Each row is a point on a tangle of strands that fork, close into loops and nearly touch. The rows are in no order.
In the rows, 128 means zero.
Points whose rows are less than 87.9 apart are linked; no others are. Some points are linked to none.
Pofal: [ 90 141 158 166 114 127 121 123 155  89 104  99 107  96 196  89 160 120
 171 183 123 109]
tavud: [184 105 117 156 117 120 153  95 125 176 126 118 179 131 121 159 121 146
 161  93 147 157]
gez: [ 88 175 129  91 101  90 138 146 118 192 156 150  90 156  64 115  47 143
  86 134 130 115]
Nadib: [132 117 105 186 149 193  92 126  78 126 149 136 160 170  77 145 132 106
 138 103  94 191]
Tobi: [157 139 137 106 136 112 134 120 176 100  63 103 153  73 174 108 183 133
 142 132 135 116]
vamo: [115  93 118 147  73 137 133  51 156 211 163 122 136 125 140 148 130 130
 163 133 181 117]
rof: [152 123 131 120 145 180  92 150 132  87 114 132 135 135 148 120 166  90
 129 133 119 158]
kevo: [139 108 116 185 149 168 114 103  97 132 146 127 186 153  68 138 116 130
 152  86 101 166]
Tok: [131 117 127 117 131 170  84 157 109 103 128 136 101 143 174 139 168  81
 116 157 141 153]
daga: [102  85 144 139 109 221 111  88 156 125 166 125 155 125 167 112 169 111
 151 134 143 161]
loze: [119 136 124 138 134 166 112 168  63 144 155 119 129 154 121 159 110 111
 114 120 117 189]
duval: [127 146 140 133 149 137  99 156 118  58 118 158 119 125 103 119 146 111
 129 134  85 128]
Dev: [144 178 118 162 133 110 102 151  51 148 116 143 127 133 100 182 137 112
 131 131  92 182]
medug: [112 163 144 123 129 124 107 181  75 113 141 151  90 128 131 153 138 113
 108 159 112 146]
Mek: [181 134 122  94 132 100 142 147 138 130  77 115 136 109 172 138 138 134
 122 118 139 136]
bola: [ 60 165 126 105  86 108 127 143 121 174 181 119  82 122 131 101  95 125
  65 179 141  84]
zuza: [ 88 112 139 121 114 157 111 152 126  95 167 137 110 125 126 117 137 113
 127 141 123 128]
Kava: [152  91 116 103 137 103 120  83 181 104  91 158  82 167 129 142 128 106
 143 127 163  79]
sasuz: [138 185 137 154 136  88 136 148  61 143 113 138 129 127  79 170 116 153
 122 122  90 162]
tof: [113 101 129 121 101 126 166 104 165 175 132  75  97 128 228 110 123 127
 105 169 176  82]
pav: [146  95 138  99 159 158 109 137 160  64 107 144 117 160 128 115 123  98
 127 109 126 121]
fimag: [129  99 139 105 110 115 192 110 194 116 128 106 163  88 155  76 129 185
 139 113 143  95]
Bazu: [131  97 134  80 142 138 114 140 158  73 107 136  83 146 162 116 135 103
 115 138 153 104]
Fub: [141  93 134 198 129 140 115  68 141 135 176 162 189 121  57 125 128 136
 177 107 117 123]
Gedeg: [165 156 112 112 138  71 175 137  99 168  90 120 126 142 124 158  92 167
 117 102 129 140]
vafib: [111 110 131  85 155 132 129 145 142  91 136 139  95 169  95 121  68 115
 110 100 126 118]
Bebom: [201 128 139  98 148 117 150 112 188 114  63 100 175  85 164 110 164 143
 141 101 138 121]
rikof: [176 103 129 126 175 191 111 116 142  97  96 113 166 162 117 113 130 116
 132  80 115 156]
lir: [149 107 111 144 135  92  95  65 162 111  88 165 100 147 116 150 159  89
 155 139 147  88]
vero: [119 149 145 170 112 149 126 150 103  91 164 139 179  81  99 110 162 155
 156 130  77 148]
Varu: [186  99 112 158 167 156 131  79 110 144  97  99 206 149  92 132 123 148
 141  62 132 162]
Lop: [130 100 117 104  99 121 157 121 151 184 159 116 130 134 130 124  83 138
 121  96 153 129]
Fur: [110 124 149 103 136 175 120 192 105 102 168 113 131 126 161 114 118 119
  91 128 122 161]
ded: [147 136 116  63 161  86 166 152 114 153  90 121  74 187 137 152  60 139
  81 109 158 122]
nazo: [102  87 139 104 104 141 161 112 175 156 150  86 116 112 202  90 122 134
 101 141 165 100]
getig: [111 114 135 160 122 165  94 101 141  79 128 144 123 127 133 117 182 102
 157 153 118 127]
kem: [131 200 162 151 140 106 130 177  63 117 108 135 144 106  86 147 133 160
 112 129  68 175]
lof: [133 127 150  94 157 171 124 180 125  66 127 118 137 133 136 103 117 130
 111 113 111 146]
Dif: [158 157 142 129 171 133 126 150 114  80  90 113 166 114  98 107 124 149
 125  90  81 141]
Mip: [165  99 141 108 121 122 168  98 183 118  99 115 162 100 166 108 148 164
 146 111 154 109]
Tukif: [ 85  91 135 166  98 196 103  76 145 137 190 142 146 129 120 121 159 103
 163 138 136 151]
Tasar: [164 141 124  71 147  95 126 170 127 119  79 123  95 128 189 145 130 114
  92 140 147 132]
rog: [126 100 117 163 148 143 128  91 115 138 153 122 173 156  47 130  84 133
 141  66 116 148]
zunu: [ 91 162 147 154 114 142 107 165  91  79 148 138 126  84 134 116 176 131
 135 166  89 141]
Sufef: [142 144 122 162 154 104  88 102 161 105  74 140 168  82 123 136 197 102
 154 147 103 118]
Desa: [ 84 142 144 114 124 139 107 174  98 103 167 135  85 124 148 131 134 117
  96 163 126 121]
Suko: [176 173 123 118 194 138 101 163 148 114  60 104 176  93 128 138 174  96
 131 109  91 148]
Biz: [104 168 152 132 135 142 111 192  48 135 159 137 100 145 115 159 115 117
  93 147 109 176]
Tad: [ 96 113 133 195 109 133 113  79 143 110 181 157 162 102  56 112 145 138
 179 133 113 104]
vud: [103 126 135 184 112 138 105 100 128  84 152 152 144 105  96 115 171 129
 169 147 105 114]
kogov: [106 103 124 180 113 194  92 112 124 118 187 158 155 138  86 130 157 102
 160 129 105 161]
rer: [105 156 114 114 117  79 130 126 131 121 125 172  75 143  84 139 112 139
 135 155 130  74]
gado: [154 114 105 148 154 144  84 119 105 118 109 157 108 185 100 164 122  79
 136 112 121 146]
kitus: [120 150  84 145  59  83 155 107 106 252 155 125 133 113 124 157 113 159
 137 162 164  94]
Momip: [141 152 153  98 170 145 106 172 136  39  98 137 128 121 122  98 139 120
 115 122  88 127]
bok: [141 127 121 140  97 124 137 128 112 162 117  99 129  94 199 144 169 136
 131 156 150 133]
Ker: [141 139 102  80 113  76 178 144 125 201 125 124  89 145 166 142  98 143
  82 154 168  81]
tekod: [170 116 129 106 165 142 117 137 134  91  87 124 134 153 126 127 116 112
 126  95 121 137]
tes: [107 118 137 161 108 182 115 144 118 108 185 138 169 111 101 113 143 125
 149 119  96 161]
Vedid: [148 152 104 169 147 154  86 140  64 132 116 139 143 158  97 165 142  95
 130 117  92 188]
suse: [126 173 156 142 156 132 126 166  83  83 114 131 153 121  80 126 120 155
 117 111  68 157]
bik: [ 96 100 128 172  80 173 113  51 137 196 172 118 136 128 157 152 154 109
 172 154 168 137]
Moze: [ 73 122 140 109 128 122 121 135 155  53 137 147  79 127 116  96 132 128
 129 152 120  82]
Zimam: [114 148 140 105 131  98 169 154 134 123 143 142 118 129  91 117  82 165
 116 113 108 117]
gol: [127 121 128 172  87 148 123 105 111 155 137 112 154  93 172 138 186 134
 161 155 138 149]
doluf: [168 149 101 136 166 157  90 144  78 134  80 113 144 153 126 161 142  91
 116 109 113 194]
lif: [177 122 110 147 157 117 162  99  95 146  92  89 198 127  91 139 110 176
 130  63 124 156]
Melo: [168 165 104 140 183 138  83 150 113 130  66 119 161 123 117 162 159  82
 127 117  91 177]
pesa: [171 163 115 127 147  62 127 131 118 131  74 145 123 125 113 165 123 125
 128 119 111 135]
lav: [134  83 149 112 123 193 127 106 170 101 137 121 154 122 165 106 156 126
 143 119 145 136]
Dema: [146 133 132 145 130 103 123  87 171 100  76 123 153  84 151 116 183 129
 161 142 128 110]
Vava: [ 83 156 132  85 114 100 139 164 123 153 158 145  71 143 114 122  89 138
  82 161 142  92]
Zedi: [ 97 152 146  89 120  94 186 163 147 119 149 138 114 107 117  87 102 178
 100 133 113  97]
ponev: [131 105 102  86 138 113 147 117 136 163 127 120  98 184  99 146  52 123
 114  86 161 125]
Lofem: [110  95 138  80 132 137 145 145 165 103 150 129 106 139 128  99  90 127
 109 105 139 115]
Vof: [101 130 135  70 149 109 126 163 144  90 138 159  53 169 110 124  82 117
  94 136 142  92]
sido: [ 90 131 149 171 109 164 104 124 125 100 125 105 118 106 191 105 179 106
 159 180 128 134]
fivum: [119 150 106 163 146  76  86 109 145 120  66 144 132  90 130 170 192  82
 152 176 110 120]
vivup: [114 121 128 143 115 131 137 132 125 130 167 143 145 125  79 130 102 138
 145 106 111 133]
Sepe: [163  96 116 179 136 112 104  53 144 155 140 172 145 154  65 157 119 114
 178 113 145 103]
sosu: [165 171 132 123 191 106 107 149 122 101  56 117 165 109 104 131 137 123
 119  98  80 141]
deso: [128 105 109 124 134 126 145 104 121 154 139 115 136 164  79 141  66 130
 128  72 136 141]
rodab: [152 140 116 121 119  87 148 139 112 150 117 138 117 132 126 155 117 145
 133 126 132 126]
Loke: [174  86 119 169 140 152 146  69 123 175 135 108 204 148  96 150 104 143
 157  69 147 169]
kig: [168 114 139 113 142 169 110 122 161  90  98 127 153 117 156 114 170 114
 141 118 129 139]
Vife: [138 113 120 170 128 100 112  82 144 118 143 170 133 132  63 139 126 130
 169 124 126  88]
viv: [173  92 127 156 184 193 115  86 137 115 107 111 199 162  95 108 126 139
 140  63 117 155]
Vil: [147 128 102 163 137  88  79  85 140 131  84 164 119 130 116 172 178  72
 154 151 127 120]
gug: [119 101 118 134  67 130 142  89 152 211 185 116 148 115 126 122 109 134
 138 106 161 133]
daruv: [ 95 119 144 109 112 113 174 134 169  94 132 109 129  92 154  73 130 174
 130 136 126  88]
zudum: [179  93 126 204 159 128 101  51 128 159 138 168 181 143  64 143 123 124
 180  99 128 127]
kege: [106 126 129  67 143 113 126 171 134 119 146 137  57 165 162 129  92 110
  72 149 167  93]
nivib: [156  94 108  66 158 112 150 130 144 133  93 121  82 190 139 145  66 118
 103  96 168 117]
bevik: [108 121 124 193  74 146 115  79 110 187 150 115 131 116 167 156 174 118
 177 170 153 135]
Fip: [133 129 116 134 133  89 116 106 141 107 121 171  96 148  75 145 117 122
 148 131 127  81]
Penus: [109 164 155 142 108 137 137 174  98  94 145 122 157  63 137 108 167 167
 131 147  88 141]
dokuv: [148 135 119  62 143  89 179 166 127 176 118 118  87 165 173 138  72 145
  71 129 162 108]
vize: [ 85 104 142 148 119 194  89 114 135  89 144 128 104 138 167 112 177  87
 147 172 138 138]
puzu: [ 54 114 138 123  95 151 111 133 137 126 188 119  93 116 138  95 121 110
 117 152 140 109]
nisak: [165 126 120 100 115  91 170 141 142 154  95 108 131 102 192 123 140 163
 116 133 149 112]
Fimub: [ 75 142 133  94 115  85 194 138 170 115 136 125 111 102 139  63 113 178
 113 149 128  67]
vevun: [105 106 141  86 102 136 166 149 158 146 175  87 128  99 193  77 105 141
  69 126 142 109]
feka: [163 138 118 124 134 104 176 132  98 161 104  95 162 129 121 149  92 176
 125  85 128 159]
Ful: [155 103 119  91 119 111 174 142 146 167 125 108 125 130 170 130 101 154
 112 110 159 121]
vofu: [109 151 117 172 114 101  93 109 116 113 100 138 115  98 141 144 187  98
 159 173 115 126]
fegas: [113 158 117 102 118  87 130 149 109 153 132 159  66 152 109 156 104 133
 112 159 143 100]
Vopu: [ 99 155 131  93 117  96 165 145 128 165 156 129 110 144  74 106  52 154
  98 101 121 125]
Rulig: [136 145 140  72 152 101 137 180 117 111 113 134  75 150 171 136 105 127
  75 143 148 118]
vusa: [145 110 122 115 102 115 164 126 136 172 113  84 118 105 227 130 146 147
 105 158 167 107]
Ripu: [ 55 146 138 113  74 138 107 140 124 148 211 109  90 112 135  76  99 115
  71 153 132 106]
Medut: [120 166 124 140 123  93 152 143  78 170 140 130 121 144  69 161  82 161
 122 113 114 143]
Vop: [ 98 103 142  92 102 132 151 141 161 136 178 111 126 108 144  79 102 138
  98 109 132 123]
pimas: [101 150  96 159  64 100 134 114  96 224 152 111 103 116 149 158 130 139
 133 182 158  96]
riket: [114 107 133 118 124 181 119 165 102 145 177 105 140 140 142 127 102 110
 106 103 129 181]
Nub: [ 93 131 143 137 112 108 157 123 162  95 111 105 108  98 180  87 145 156
 149 163 132  87]
kole: [100 115 140 103 136 118 121 126 165  58  99 129  77 128 163  96 144 118
 131 157 142  86]
ped: [119 173 143 136 134 118  99 168  89  84 122 157 116 108 113 141 160 115
 123 154  84 147]
zutu: [127 139  95 112  84  77 177 119 127 227 135 121 117 125 150 136 110 159
 117 153 163  82]

A fork is a point with three links, a tip a point with one. Leave the first point through the second and follow the links. Name the first fork or tip that comes.
bok / gol => nisak
Fip / Vife => daruv
rer / fegas => medug
Penus / vero => Tok
rof / kig => ped
Ful / Lop => vusa
dokuv / ded => Vedid

How many points has the smallest loop of links through each point below? Write 0 if it is on no loop.
lof => 9
kem => 10
pav => 0
vamo => 10
nazo => 13
Sufef => 0

A piece is all that can be reached along the links. How many separate loops has the piece of each point below (a circle has one, a figure eight two, a Y none), and how many tips (points with one link)?
viv => loops 0, tips 3
Tobi => loops 1, tips 4
vamo => loops 2, tips 0
sasuz => loops 1, tips 2

Name the points in between on the shortest way along the links from the first point to the second, in order.
vero / fegas => Penus, zunu, ped, medug, Desa, zuza, puzu, Ripu, bola, Vava
rodab / Bazu => Gedeg, feka, lif, Varu, viv, rikof, tekod, pav
Fimub / fivum => daruv, fimag, Mip, Bebom, Tobi, Dema, Sufef
doluf / zutu => Vedid, Nadib, kevo, rog, deso, ponev, nivib, ded, dokuv, Ker
Tobi / bola => Bebom, Mip, fimag, daruv, Nub, Pofal, sido, vize, getig, vud, Tad, Fub, zudum, Sepe, Vife, Fip, rer, fegas, Vava
